Points on a hilly landscape, in no order, each with its height.
From any point a ball rolls to the lowest of the 2 points nearest to it. It stops when none of these is lower. Distance is the straight distance between rows; heights are no part of it.
zib: [ 26,  -2,  -8, -45,  -3, -19,   5,  23, -23, -10,   3, -14, -33,   5,   6,
  50, -11, -21,  10,   0,  12,   7, -10,  19]  (h 221)
Tatap: [-21,  13,   6,   0,  -5,   3,  -2,  32,  11,   9,  28, -10, -26,  -6,  -7,
 -15, -11, -25,  30,  23,  -6,   6, -35,  15]  (h 66)
dilev: [  3, -16,  14,  -9,  54,   0, -15,  -5,  15,   6, -12,   0,  12,  26, -10,
 -25, -25,  -9,  -3,  -8,   9,  -9,   6,  13]  (h 378)
Morem: [-26, -14,  12, -21, -28, -37, -18,  28,  -3,  -1,   9,  -6, -18, -11, -20,
  13,   0,   2, -13,  -1,  34, -12, -36, -25]  (h 42)
mok: [ 24, -21, -16,  -3,  18,   6, -15,  11,  25, -18,   5,  -7, -19,   0,   2,
   3, -51, -24, -15, -11,  -2,  18,  33,  14]  (h 553)
zesep: [ 26, -27, -15, -26, -35,  -3,   0,  16,   3,  -7,  41,   0, -42, -23,  25,
  29,   6,  33,  -4,  -1,  25,   3, -41, -22]  (h 554)
Vafon: [-22,   7,  11,  14,   3,  14,   2,  29, -30,  -6,   3, -19,  -3,   8,   7,
  45, -20, -25,  20,   0,  13,  28,   2,  21]  (h 172)
Fab: [-14,  -6,  -8,  -5,  25, -51, -10, -13,   8,  -4,  15,  -6,  25,  10, -19,
 -10,  -1,   0,  14, -22,  -9, -30, -14, -25]  (h 357)
dege: [  7,  35,   8,  17,  13,   5, -34, -18,   3,   9,  21,   5,  33, -22, -20,
  -1,  -2, -10,  23, -24,  -1,  19,  24, -36]  (h 434)
sok: [-22,   4,  17,  14,  13, -36,  -3,   7,  -6, -10, -41,  23,  12,   6,  -2,
   4, -20,  10, -26,   3,  14,   4,  43,  52]  (h 575)
veres: [  3,  -6,  15,   0, -10,   2, -18,  27,  23,  10,   4, -42, -27,   3,  -4,
  11, -26,  -1,   8,  -8,  27, -22, -25,  33]  (h 252)
soli: [ 28,  12,  15,  -3, -29, -19,  20, -33, -17,  16, -27,  27,  19,  13,  -4,
  12,  42,   7, -44,  -8, -13,  20, -21, -17]  (h 483)
Susip: [ -1, -45,  18, -10, -26,  27,  18,   1,  12,   5, -16,  13, -30,  39,   4,
 -27,  26,   3,  -6,  24,  -4,  -9, -36,  -5]  (h 315)
Pavi: [-37,   4,   2, -22,   7,  34,  17, -17, -21, -17,  -8, -27,  21, -23,  11,
   8,   3,  10,  14,   2, -19,  21,  52,   1]  (h 619)
vivom: [  6, -37, -30,  -7,  34,  -1,  11,  -8,  13, -16,  -2,   6,  11,   2,   4,
  20, -38, -12, -13, -15, -18,  11,  12,  -7]  (h 576)
Letas: [ 24,  -2, -47,  -9,  18,  -5,  16, -18,   9,  11,   6,  35, -10,   7, -15,
 -23,  44, -25,  -8,  22, -10,  -3,   5, -24]  (h 489)
kibu: [-18, -18,  18, -11, -26,  12,  17,   6, -30,  -1, -34, -10,   4, -14,   4,
  37, -21,  30, -24,  12, -17,  12,  35,  39]  (h 599)
bimek: [-53, -41,  -8, -18,  33,  19,   5,   5,  -6,  -6, -35,  28,  -6,   0,  16,
 -40, -44,  17, -43,  23,   1,   1,  10,   0]  (h 433)
suv: [  4, -50, -15, -10, -22,   1,   4,   9,  15,  -5, -15,  -2, -20,  -6,   8,
  31, -18,   7,  -5,  23,   2, -33, -25,  16]  (h 304)
Korib: [ -3,  25,  34, -11, -35,  10, -14, -18, -12,  25,  11,  -4,  -3, -12, -23,
 -17,  27,  -2, -22,   7,  19,  -7,  -8, -36]  (h 188)
zar: [-35,  11,  13,  -6,  12, -13, -23,  -4,   0, -23, -27,   4,  20,  10,  -8,
 -15,  -5,  13,  10,   2,  31, -30,  52,  30]  (h 542)
nel: [  9,  27, -15,  -4,   7,  -1,  36,  17, -14,  -8,  19,  -1, -17,  14, -18,
 -17,  50, -35,  13,  -2, -34,  18,   4,  14]  (h 292)
Dudok: [ 14,  33,  40, -41,  36, -22,  -8, -21,  -2,   2,  -1,  -8,  13,  17, -13,
 -14,  22, -10,  33, -11,  36,  16,  27,   1]  (h 406)
mated: [ 32,  44,  11, -22,  -4,  17,   0,   5,  -7,  -5,  -2,  -9, -16,  14,   2,
 -10,  17, -15,  45,   1,  12, -10,  -2,  34]  (h 300)
beku: [ 35,  30, -22,  37,  15,  20,   3, -29,   8,  11,   8,  -1,  -4,  14,   3,
 -16,  39, -18,   7,  -5,  -2, -22,  22,  -9]  (h 445)
nirar: [  2,  27,  -9,  -1, -10,   1, -16,  27, -18, -15,  18,   8,  11,   8, -30,
  -3,  -6, -33,  27,   5, -16,  -2,  33,  -1]  (h 318)
lum: [-11, -26,   3, -14, -26, -11,  -9,  16,  20,  -1,  -1, -32, -34,  -5,   6,
  20,  -8,  15,   0,  -9,  57,   1, -21, -10]  (h 166)
gelo: [-27, -19,  -4,  -2, -14,   4, -27,  20,   1,   4,  -7,  -7,   2, -26,   6,
 -13, -57,  38, -44,  -9,  25, -41,   0,   2]  (h 247)
mog: [ -7,  22,  18,  21,  -1, -15, -24,   8,   7,   9,   7, -36, -15,  22, -10,
  -3,   4, -16,   6, -37,  22,  21,   2,  -4]  (h 401)
tirun: [ 17,  48, -16,   8,  -7, -26,  32, -27,  14,   4,  14, -18, -10, -31,  13,
 -15,  29,  -7,   5, -16, -22,   0, -32,   4]  (h 397)
saka: [ 30, -27, -38, -14, -13,   4,   1,  13,  15, -14,  54,  20, -38,  -7,  11,
  20,  -9,   6,  22,  15,  -5, -14, -37, -27]  (h 541)
tero: [ 19, -13,   2,   1, -42,  31,   6,  23, -19, -11, -15,  11, -12, -17,   9,
  24,  -6,  16,  34,   6,   3,   1, -22,  17]  (h 269)
tas: [  8,   4, -28,  26,  -6,  -7,  -8,  -1,  -6,  -2,   2,   3,  -6, -37,  24,
  -4,  -8,   0,   2,  16,  13,  21,   3, -16]  (h 469)
fupu: [ 21,  19,  31,  19, -28,  -1,   5, -36,  -4,  14, -24,  -7,   1, -13,   9,
 -11,  12,  30, -42, -16, -27,  24,  33,   3]  (h 441)
Morez: [ 30,  45,  22, -35,  29,  -7,   5, -34,  20,  -3,  14, -27,   8, -19,   0,
   2,  20,  14,  38, -17,  22,  27,  29,  -5]  (h 442)
pume: [ 18, -25,   8,  17, -20,  13,  20,  13,  13,  15,  -2,  24, -42,  32,  22,
 -17,   5,  13, -22,  25, -15,  19, -47,  15]  (h 338)
lod: [ -9, -34,   8,  14, -16,  37, -33,  21,   1,  -6, -13, -16,   3,   7,  16,
   1, -40,  32, -14, -28,  16, -33,  -2,  -7]  (h 153)
mudeg: [-14,   9,  -5,  38,   7,   6,  -9,   3,   7,   6,  15, -31,  -8,   0,  23,
   7,   0,  -1,  30, -25,  16,  23, -25, -31]  (h 450)
femiz: [ 30,  18, -13,  35,  20, -16, -19,  26,  -2,   4,  15,  11,   0,  31,   9,
   1,  -2, -16,   6, -10,   1,   7, -35,  13]  (h 468)
daz: [-43, -16,   6,  -1, -25,  56,  10,   4, -21,   4,   0,  -9,   0, -22,   3,
  24, -19,  -8, -20,  11,  -4,  -5,  13,  -4]  (h 309)
midu: [-56, -29,   0,  21,  23,  41, -12,   5,  -8,   2, -21,   1,  19,  -3,   4,
   8,  -9,  31, -55, -13,  36, -21,  -8, -27]  (h 284)
Beve: [-24, -11,  10, -10, -38,  -6, -24,  -5,   1,  -8, -14,   6,  -1, -12, -14,
 -19, -11,  25, -28,   7,   7, -50,  47,  -1]  (h 359)
Dekek: [ 30,  24,  18, -25,   3, -21,  12, -27,  12,  -3,  10, -32,  12,  -4,   2,
   1,  -1,  22,   7, -29, -29,  -8, -10,  16]  (h 253)
Gabi: [-18, -12,   6,  20,  26,  54,  -5,   6, -34,  25, -12,  -9,  10,  10,  10,
   3, -27,  30, -22, -12,  19, -30,  -7, -12]  (h 245)
zub: [ 15,  29,  34,  -6,  36,  -5,  -5, -20,  19,   7, -31,   6,  16,  20,  -1,
  -3,  33, -40,   8,   5,  48,  13,  12,  24]  (h 363)
sorod: [ -5,  17,  -6,   9,  38, -19,  18,  -7,   3,   5,  -7,  12,  27, -14,  -5,
 -11,  -5, -25,  17,  16, -10,  -6,  -1,  14]  (h 80)
Pezef: [ -5,   8, -16, -31, -11,  19, -15,  -5, -19,  -8,  21,   0,   4, -49,  -4,
  11, -27,  -6,  -2,  -5,  21,  11,  67, -35]  (h 644)
Sidu: [ 42,  25, -57,  34,  22,  -6,  13, -11,  -5,   4,  17,  11, -11,  23,   6,
 -32,  32,  -8,  -4,  10, -19,  -6,  -7, -13]  (h 467)
Bibun: [-23,   7, -28,  11,  -3,  18, -11,  13, -31,   9,   9, -32,   4, -32,   7,
  27, -39,  11, -29, -11,  31, -17,  32,   5]  (h 344)
bor: [ 37,  19, -12, -32,  14,  -2,  28,  18, -26,  -3,   8,   5, -22,  16,   7,
   5,  14, -22,  21,  12,  -6,  19,  -3,  38]  (h 261)
zoko: [ -5,  -3,   0,   5, -18, -15,  21,  -6, -17, -14, -16,   0, -18,  24,  -2,
  -5,  26, -11, -18,  -6, -27,  39,  42,  18]  (h 454)
pasis: [ -3,  -1,   8, -14,  -9,  38,  11,  -9, -21,  20, -16,  24,   0, -35,  29,
 -17, -34,   0,   3,  38,  11,  18,  -8,   6]  (h 470)
tegi: [ 30,   8,  -9,  27,  14, -37,   3,  25,   8,  -5,  21, -14,  -6,   6,  -7,
  30, -36, -20,  -1, -11,   4,   5, -28,  22]  (h 500)
Pilez: [  9, -13, -15,  18, -15,  -9,  21,  23,  15,  -7, -14,  27,   9,  33, -19,
  27,  28,  -7,   1,  24, -27, -40, -45,  27]  (h 353)
Tul: [ 11,  32,  18,  13,  29, -23,  43, -21,  22,  21,  23,  -7,  29,   9, -21,
  -9,  33, -24,   2, -20, -40,  31,   4,  16]  (h 179)
vagu: [-22, -21, -24,  18,  -8, -17,   5,   1, -18, -15, -20,  12,   3,   7,  -1,
 -28,  -6,   5, -15,   1, -42,  25,  49, -17]  (h 490)
Mesin: [ 24,  24,  16,  -1, -11,  15,  10,  -8,  16,  -1, -23,   1, -16,  24,  10,
  21,  38, -33,  14,   5,  30,  -8,  -6,  18]  (h 336)
vapup: [-35, -32,  16,  13, -34,  10,  11,  14,   0,  -7,  -6,  13, -20, -12,  10,
  32,  10, -24,  -3,  25,  22,  19, -34,   4]  (h 256)
Nanot: [ 38,  -9, -60,   1,  -8,  16, -13,  12,  25, -20,  45,   9, -32,  12,  28,
   4,   8, -18,  38,   4,   5,  11, -14, -31]  (h 523)
zeg: [ 37,  -2,  13,  -3,  -5, -17,  -3,  25,  -2,   5,  -3,  -6, -29,   2,   9,
   4, -46, -12, -16,  -3, -15,  12,  -4,  27]  (h 526)
maso: [-12,   9,   6,  -4, -12,  30,  25, -12, -42,   8,   0, -27,   1, -11,  -5,
  19,   5,  18,   7,  -3, -29,  -8,  43,  39]  (h 609)
beme: [  9,  33,  21,  13,   2, -15,   2,  -1, -18,  17,   8,   5,  18, -11,   5,
  25,  10,  -6,  -4, -12,  11,  41, -29, -12]  (h 435)
muz: [ 22,  19,   3, -11, -24, -38, -14,  25,   6, -16,  20, -34, -15,   4,   2,
  -2,   3,  11,  35, -24,  -9, -23, -20,  -7]  (h 498)
nibak: [-16, -19, -26,   6,  -6,  17,  -9,  -3, -18, -10,  -8,   3, -13,  -6,  20,
   7,   2,  15, -20,  -3,  14,  12,  18, -30]  (h 447)
simuf: [  3,  25,   2,  -8,  64, -24,  41,  -9,  -3,  22,  10,  -3,  38,   5, -28,
 -17,  43, -14,  26, -20,  -9,  35,  28,  11]  (h 219)
tigap: [  7,   5,  17, -32,  10, -21,  11, -27,  -4, -14, -21, -11,  26,  -9,   8,
  15,  27,   1,  12,  -5, -14, -10,  -7,  -3]  (h 299)
gos: [-11,  10,   9, -36,  34, -42, -28,  -1,   8, -21,  -3,  -8,  16,  20, -32,
  15, -19, -13, -18, -18,  16, -28,  40,  -9]  (h 118)
raf: [ -2,  30,  -3,  -2,   3, -23,  13, -35,  12,  15,   2, -18,  10, -41,  22,
  21,  21,   3,  -5,   0,  16,  24, -38, -18]  (h 415)
pip: [ -3,  25,  50,  17,   9,   3,   6, -31,   0,  16, -16,  -4,  39,  -5,  -7,
 -14,   1,  34, -18,  -3, -19,   6,  26,  14]  (h 419)
vute: [ 44,  51, -16,  -6,  23,   1,   7, -29,   9,   5,  25,   2,  25,   6, -22,
 -20,  30,  -3,  26,  -7,  -4, -14,  32,  -1]  (h 418)
Vibo: [  3, -51,  -7,  -7,  -8,  10,  -2, -16,  22,   9, -15,  25, -17,  28,   8,
 -16,   3,  -2, -32,  19,  -3,   2,  -8, -28]  (h 343)
pafi: [  3,  -7,  15, -18, -14, -27,  26,   2,   5,   8,   4, -40, -17, -18,   1,
   4,  -1,  24,  -2, -16, -22, -14, -24,  30]  (h 211)
nefen: [ -9, -14,  15, -34,   2, -36,  -6,  38, -24, -12,   9,  11, -16,  -4, -11,
  14, -15, -13,   4,  13,  21,  19, -12,  -3]  (h 157)
lezep: [ -2,   7, -17,  18, -16, -12,   4,  13,  19,   0,  31, -25, -13,  11, -13,
  13,  10,  -6,   1, -26, -35, -29, -30,  -3]  (h 449)
Retu: [  3,  19, -23,  -4,  24, -40,  -5,   1,  18,   7,  36,  -4,  18,  -5,  -4,
 -34,   3,  -7,  33, -16, -20,  17, -23, -38]  (h 254)
Rup: [ 15,  21, -24,  -4,  34, -30,  -2,   4,  24,  -3,  11,  22,  29,  -6, -18,
 -31,   3, -38,  47,  13,   1,   4, -10, -25]  (h 162)
subo: [-22,  16,  36,   1, -10, -11, -11,  24,   3, -13,   9, -14,   7,  -1, -15,
  19,  -7, -36,  26,  14,   9,  10, -11,  32]  (h 122)
vur: [-10, -57, -48,  -3, -17, -17,  -7,  -3,  -5, -22, -22,  25, -10,   0,  20,
  20,   3,  38, -19,   9,  -9,  -5,  17, -19]  (h 416)
vedi: [ 10,  11, -18,   1,  39, -25,  39,  -9,  24,  11,   7,  23,  33, -12,  -9,
  -6,  14, -22,  23,  -1, -46,  33, -24,   9]  (h 136)
rari: [ 29,  -6,  15,  -2, -20,  52, -17,  13, -17, -16,   3,  20,   2,  12,  12,
  31, -18, -10,  16,  -1,  -8,   7, -39,  -7]  (h 322)
fuz: [-35,  10,  20,  -6,   8,   6, -15,  -2,  10,   2, -11, -17,  -4,  -5, -11,
 -40, -17,  -7,  21,  -1,  26, -18,  29,  -5]  (h 497)
Baniz: [  5,  20, -12,  13, -28,  11, -15,  33, -28,   3,  41,  16,  -8,  -9,  -1,
 -24, -33, -14,  24,   9, -35,   3,   9,  -5]  (h 249)
gifi: [-22,   6, -15,  25,  -7, -43, -25,  -6,  14,   3, -12,   0,  -9, -31,   5,
 -25, -19,  30, -37,  -1,  31, -16,  31,  11]  (h 428)
Dola: [-21, -38,   5, -12,  23,  33,   4,  11, -13,   9,  11,  25,  -4,  24, -10,
 -25, -21, -20,   4,  27,  -9,  14, -14, -24]  (h 444)
Gigaz: [  2, -19,   0,  32, -22,  -7,   8,  16, -28, -14, -11,   3, -15,  32,   3,
  -3,   8,   3,   5,   4, -24,  21,  -3,  20]  (h 422)
guke: [-61, -11,  -9,  -3, -14,  25,   2,   9, -29,  -9,   2, -25,   6, -37,  -4,
  28, -15,  31, -36,   0,   0, -19,  37,   7]  (h 324)
peza: [ -7, -24, -48, -21,  45,  -1, -10, -11,  19, -29,  -3,   6,  32, -14,  -6,
  12, -21,  -4, -15, -16,  -9,  16,  58, -42]  (h 598)
pimev: [ -7,  -7,   4,  14,  14,  30,  24, -14,   4,  22, -10,  -6,   1,   9,   1,
 -20,  32, -19,  13,  -3, -29,  39,   4, -30]  (h 481)
tasu: [ -1,  -2,   8,  13, -16,   1, -28,  13,  -1,  -1,  13,   1, -22,   0,  26,
  15,  14,  -2,  32, -15,  51,  35, -45, -46]  (h 494)
bog: [-14,  16,  44,   5,  20,  -9, -23,   7,   0,  16,   3, -29,   1,  25, -31,
 -12, -10,  12, -23, -40,  20,  15,  32,  10]  (h 334)
dor: [ 10, -16,  17,  -8,  16, -18, -27,   4,  14,  -3, -22,  -3,  14,  37, -17,
  16, -29,  -3, -31, -23,  -3, -36,  18,  20]  (h 287)
pogut: [ 19, -12, -14,  -7, -15,  -7,  -2,   9,   4,   2,  43,  -2, -39,   8,   6,
  14,  40,  15,   5, -17,  28,  20, -53, -48]  (h 535)
gito: [ 27,  46,  16,   1,   0, -19,  12, -14,  40, -18,  23,   3, -11,  -5,  -9,
 -44,  37, -20,  14, -16, -30,   4, -36,   4]  (h 372)
Kesek: [ 22,  36, -17,  -9,  24,   5,   1, -29,  21,   3,  25,  12,  47, -43,  -7,
 -20,   9,  -4,  29,   2, -26,  10,  16, -24]  (h 382)
nur: [-12,  -5, -18, -21,   9, -42, -23,  -4, -14, -17,  -3,  10,  30,   4, -10,
  19,  -3,  15,  -8, -12,  17, -33,   5, -15]  (h 276)
dovu: [-27, -10,  19,  16, -26,  70,   6,  -1,  15,   4,   2,  -2,  -1,   1,   3,
  16,   4, -21,   6,   1,  -5,  11, -13, -10]  (h 293)
kigik: [ 11,  16, -13,  20, -54,  16,  -9,  42, -14,  -5,  37,  18, -35,  -7,  13,
 -32, -14,   0,  29,  19, -26, -13, -40,  -1]  (h 182)
Tumif: [ 10,  10,  33,  32, -23,  18, -26, -15,  19,  22, -16,  -6,  10,   5,  -3,
  -8,   7,  21, -37,  -7,  29, -31, -18,  -6]  (h 320)
nov: [ 21, -15, -21,  17, -36, -14,   2,  14,  20,  -7,  32,  -5, -24,  13, -10,
  46,  15,  10, -31, -17, -12,  -6, -29, -17]  (h 420)
pok: [-40, -21,  -5, -13,   0, -16, -10, -13,  31,  -6, -19,   0, -21, -22,  -9,
 -30, -17,   1, -53,  12,  25, -38,  29,  -1]  (h 392)
Raso: [-43, -32,   2,  40, -20,  16, -15, -13, -10,  -3, -32,   5,   9,  11,   9,
  13,  27,  37, -26, -10,  34, -26, -26, -21]  (h 325)
sirag: [ 23,  47,  14, -31, -16, -20,   3, -36,   5, -12,  -6, -17,   4, -33,  17,
  -1,  17,  11,  26,  -1,  16,   4,  37,  18]  (h 464)
fozep: [ 43,   9, -10,  26,  11,   9, -32,   4,  22,  17,   7,  -2,   0,  32,  12,
   4, -24, -11,   2,  -7,  22, -33, -24,   2]  (h 417)
pizu: [-27,  10,  14, -17,  44,  15,  12,  -9,  -9,  -6, -18,  -9,  15,  -6,  13,
 -19, -24,  25,  12, -11,  -1,  15,  63,  17]  (h 633)
seze: [ -4, -25, -38, -30,  29,  22, -12, -18,  -8, -26, -20,  19,  20,   9,   0,
   9, -11, -15, -14,  10,  -5, -22,  67,  -7]  (h 620)
Kovab: [  4,  20,  34,   5,  29, -16, -10, -28,  11,   6, -10,   7,  58,   4,  -5,
 -35,   8,  38,  21, -25, -26,  27,  42,  -5]  (h 367)
Nul: [  8, -26, -19,  36, -13,  26,  13,  24,   2,  -8,  28,  31, -27,  36,  19,
 -16,  29,   4,   5,  19, -28,  11, -63,  -1]  (h 364)
keni: [-24,  23,  12,  -1,  13, -23,  -6,  -1, -10, -14,   8,  -3,  34, -12,   7,
 -15,  -4,   9,  56,   6, -15,  28,  22,  -5]  (h 387)
Nagu: [  7,   1,  38, -10,  -6,  15, -10,   7,  30,   1,  -1, -45,  -2,   0, -10,
   4, -43,  14,  14, -19, -10, -35,   6,  52]  (h 321)
did: [ 29,   6, -38,  24, -13,  22, -22,   9,  -2,  -7,  20,  22,  -9,  -3,  24,
 -14, -19, -15,  36,   8,  18,  17, -20, -24]  (h 496)
tel: [-22,  -3, -38,  12, -15, -20,  -8,  13,  -2,  -3, -16, -17, -17,  -7,  11,
 -15,   4,  11,  12,  -2,  14, -47,  17,  14]  (h 376)
kedit: [  7,  -5,  -9,  12,  -5,  -3, -13,  -4, -38,  15,  -1,  21,  18,   4,  -3,
  12,   2,   8,   0,   4,  13, -20, -14,   2]  (h 323)
divat: [ 39,  37,  -1, -11,  -1,  10,  13,   1,  27, -11,  20,   4,  -7,  15, -16,
 -45,  38, -35,  31,  -8, -46,  19,  14,   1]  (h 331)
goz: [ 25,   2,   7,  43, -19,  12, -31,   6,  35,  24,  16,   0, -21,  -1,   3,
  -2,   8, -17, -25,   9,  27, -22, -41,  -5]  (h 366)
dudi: [-15, -23,   7,  12,  -9, -25,  14,  -3,  -2, -17, -31,  11,  26,  -2,  10,
  28, -12,   6, -25,   3, -13,   9,  15,  35]  (h 590)
Sez: [ -9,  -1,  11,  10, -34,  25,  31,   0,  15,  -5,   8,   4, -20,  -1,  -3,
   9,  21, -33,  -7,  24, -16,  15, -34,  -8]  (h 274)
Tif: [-21,  -9,  -1,   8, -30,  -1,  11,   9, -33, -13, -12,   2,  10, -24,  14,
  33,  -7,   0,  26,   8,  -4,  30, -23,   5]  (h 222)
tolug: [ -3,  11,  35, -32,   9, -13,   6,   1,   6,  13,   5, -46, -33,  13, -17,
 -10, -11,   9, -33, -15,  29,  24,  41,   8]  (h 275)
Zegim: [  7,  14, -26,  11, -15,  10, -10,   8,  -9,   0,   1,  11, -13,   5,  -5,
 -19,   7, -13,  11,  26,   3, -33,  41,  11]  (h 370)
Kebi: [-35, -33, -12,  -4, -30,  -2, -13,   7, -11,  -8, -29, -10,   4, -22,  -2,
   0, -15,  42,  -7,   3,  17, -71,  11,   3]  (h 313)
Kiz: [ -3,  28,  -7,  29,   4,  15, -22,  -3,  -2,  -8,  20,  -5,  44,  12, -21,
 -14, -23, -11,  17, -10, -22, -11,  20,  -1]  (h 379)
mabap: [ -4, -25,   0, -10,  38,   1,  28, -19,  -5,  22, -14,   7,  28,  25,   0,
  12,  -1,  -3, -29,  11, -29,  -4, -33,   8]  (h 405)
rudu: [-10,  29,  15, -15,  43, -13,  19, -22, -16,  14,  -3,  -3,  39,   5, -23,
 -40,  25,  18,  19,  -8,  -7,  44,  66,  -1]  (h 283)
rav: [-42, -27,  20,  -9,  42,  16,   2,  10,  20,   4, -32,  -2,   1,  27,   7,
 -16, -30,  -9, -38,   9,  19, -10,  11,  22]  (h 414)
gobe: [  1, -13,  32,  20, -36,  -1, -14,  -6,   4,  10, -19,  23,  -6,   3, -12,
 -11,  27,   8, -18,   2,   1, -19, -25, -28]  (h 257)
Mif: [ 20,   9,   3, -32,  13,  -9,  14, -42,  30, -18,   4,  14,  20, -16,  -4,
 -14,  36, -10,  17,  -1, -40,  12,  -9, -31]  (h 342)
nit: [-12,   6, -18,  -5,  -6,   4,   8, -28, -15,  14, -10,   9,  -7, -52,  21,
 -11,  -1,   6,   5,  33,  -9,  -6,   1,  -6]  (h 482)
gemor: [ 30,   8,  10,  32,  -6,  -6,  17,  14, -24,  16,  13,  27, -34,  11,   2,
  -5,   1,  -4, -33,  20,  -7,  24, -47,  15]  (h 358)
koga: [ 15, -26, -14,  -9,   6,  40, -10, -20,  10, -21, -31,  13,  15,  22,  16,
 -11, -11,   0,  19,  -3, -12,  -8,  33, -14]  (h 641)
vorem: [-31,  15,  32, -16,  42,  13,   8, -33,  12,  -3, -32, -14,  39, -16,  32,
 -36, -25,  36,  24, -14,  15, -16,  34,  17]  (h 652)
vusif: [  0,  16,   0,  25,  19,  35,  -5,   2, -47,  38, -10,   1,   9,   9,   2,
   6,   1,  -9, -14,   5,  27, -43,  -2,  24]  (h 285)
tope: [-34, -19,  -2,  -5,  27,  10,   6,  -4,  -9,  20, -29,  18,   5, -20,  32,
 -43, -50,  -3,   0,  32,  13,  21,  13,  19]  (h 453)
luv: [ 15, -14, -44,  15,  -6, -19,  17, -18,   4,  -4,   6,  33, -13,  14,   8,
  19,  39,   4, -23,  16,   1, -13, -13,  -4]  (h 507)
zurag: [ 25, -30, -12,   8, -13,   4,   9,  -1, -11,  17,  13, -10, -10,   2,  -9,
  55,  11,  14, -32,  -7,  18,  -1, -34,   0]  (h 394)
pena: [ 12,   9,  -9,   5,   8, -26, -19,  14,   9, -22,  -2,  14,  18,   1,   6,
   6, -24, -20,  51,  -5, -18,  39,   2,  -8]  (h 296)
kemit: [ 14,  -3, -19,  24,  15,  14,  25,  -6,  -1,   6, -16,  34,  30,  26, -17,
  31,  10, -25,  -5,   5, -33, -16, -27,  23]  (h 381)
guzas: [ 22, -18, -11, -14, -13, -14,  13,  22,  12,   2,  -7,  20,  -6,  -6,  -9,
  20,  -3,  -4,  -1,  47,  -9, -58, -61,  26]  (h 328)
guse: [-10, -60,  12, -12, -38,  -3,  -9,  -2,  19, -12, -27,  24, -32,  13, -14,
   7,  11,  24, -49,  11,  17,  -2,  12, -11]  (h 375)
balem: [-43,  27,   3,   0,   3,   7,  -5,  -8, -26,   2,   0, -26,   8,  -1,   2,
 -25,  17,  21,  45,  -7,   9,  -7,  34,   2]  (h 448)
Ral: [  6, -40,  -2, -10, -26, -23,   4,  27,   8,  -4, -28, -41, -21, -11,  -1,
  19, -21,  49,  -7,  -3,  -2, -37, -31,  29]  (h 262)
feg: [ 28, -10,   3,  26, -24, -16,   7,  18, -15,  21,  28,  25, -28,  -9,  10,
  38,  15,  11, -38,   7,  22,  22, -45,  11]  (h 374)
Nud: [-29, -16,  -3,  -2,  41,  27,  19,  11, -12,  18,   4, -15,   1,  10, -14,
 -35,   3, -32,  35,  18, -25,  17,   1,  -6]  (h 463)
rudir: [ 14,  25,  45, -21,  -7,   3,   4, -21,  37,  -3,   5, -28,  24, -14, -25,
  17, -15,  -3,  15,  -6,  -5, -11,  15,  29]  (h 301)
beno: [ -6,  14,  -8,  -8, -44,   4,  -5,  35,  10, -13,  24,   6, -42, -22,   1,
  -4,  13,  -5,  18,  27,  -2, -16, -47,   2]  (h 121)
Lika: [ -1,   2,  39, -27, -18, -17,  -4,   3, -11,  22,  -4,  -8, -22,   5, -15,
  -8,   8,  -5, -33,  12,  11,   6,  10,  -3]  (h 235)
Taz: [-35,   8,   1, -43,  32,  27,   4, -21,  -6, -14,  -3,  -6,  24, -44,  -3,
  11,  -3,  -4,  -5,  -5,  15,   9,  42, -33]  (h 630)
bif: [ 22,   0,  14, -15, -34,   5,   1, -39, -15,  12, -23,   3,   3, -19,   6,
   9,  35,  33, -39,  -6,  -6,  -8,  11, -11]  (h 460)
dipav: [ -4, -32,  -2,  27, -26,  10,  14,  46, -10,  -6,  20,   5, -26,  45, -12,
  21,  18,  -6, -12,   2, -26,   7, -42,  17]  (h 391)
vuk: [ 14,  -7,   4,   8,  26, -21, -13,   5,   4, -13,  -2,  26,  25,   7,   0,
  16,  -4, -11,   9, -18,  -9,  62,  21, -23]  (h 386)
duz: [-33, -40, -10, -18,  37,  17,  13, -12, -23,  13,   3,  23,  19,  15,   1,
   5, -15,  14, -10,  21, -22,   2, -32, -33]  (h 424)

Where does a ball stop that starts at each point below?
bif | sorod
maso | pena
mok | Korib
Nud | pafi
zesep | Korib

Call two points neighbours if one is among the 2 nearest of the other. Go from one point of each pair to the other, from neighbour to neighbour, staying as low as possible. Name the highest point that can't be avoided.
gos, Morem | dege
Korib, gos | Raso
sorod, gos | Fab
lod, gos | kedit
pafi, bor | Nagu
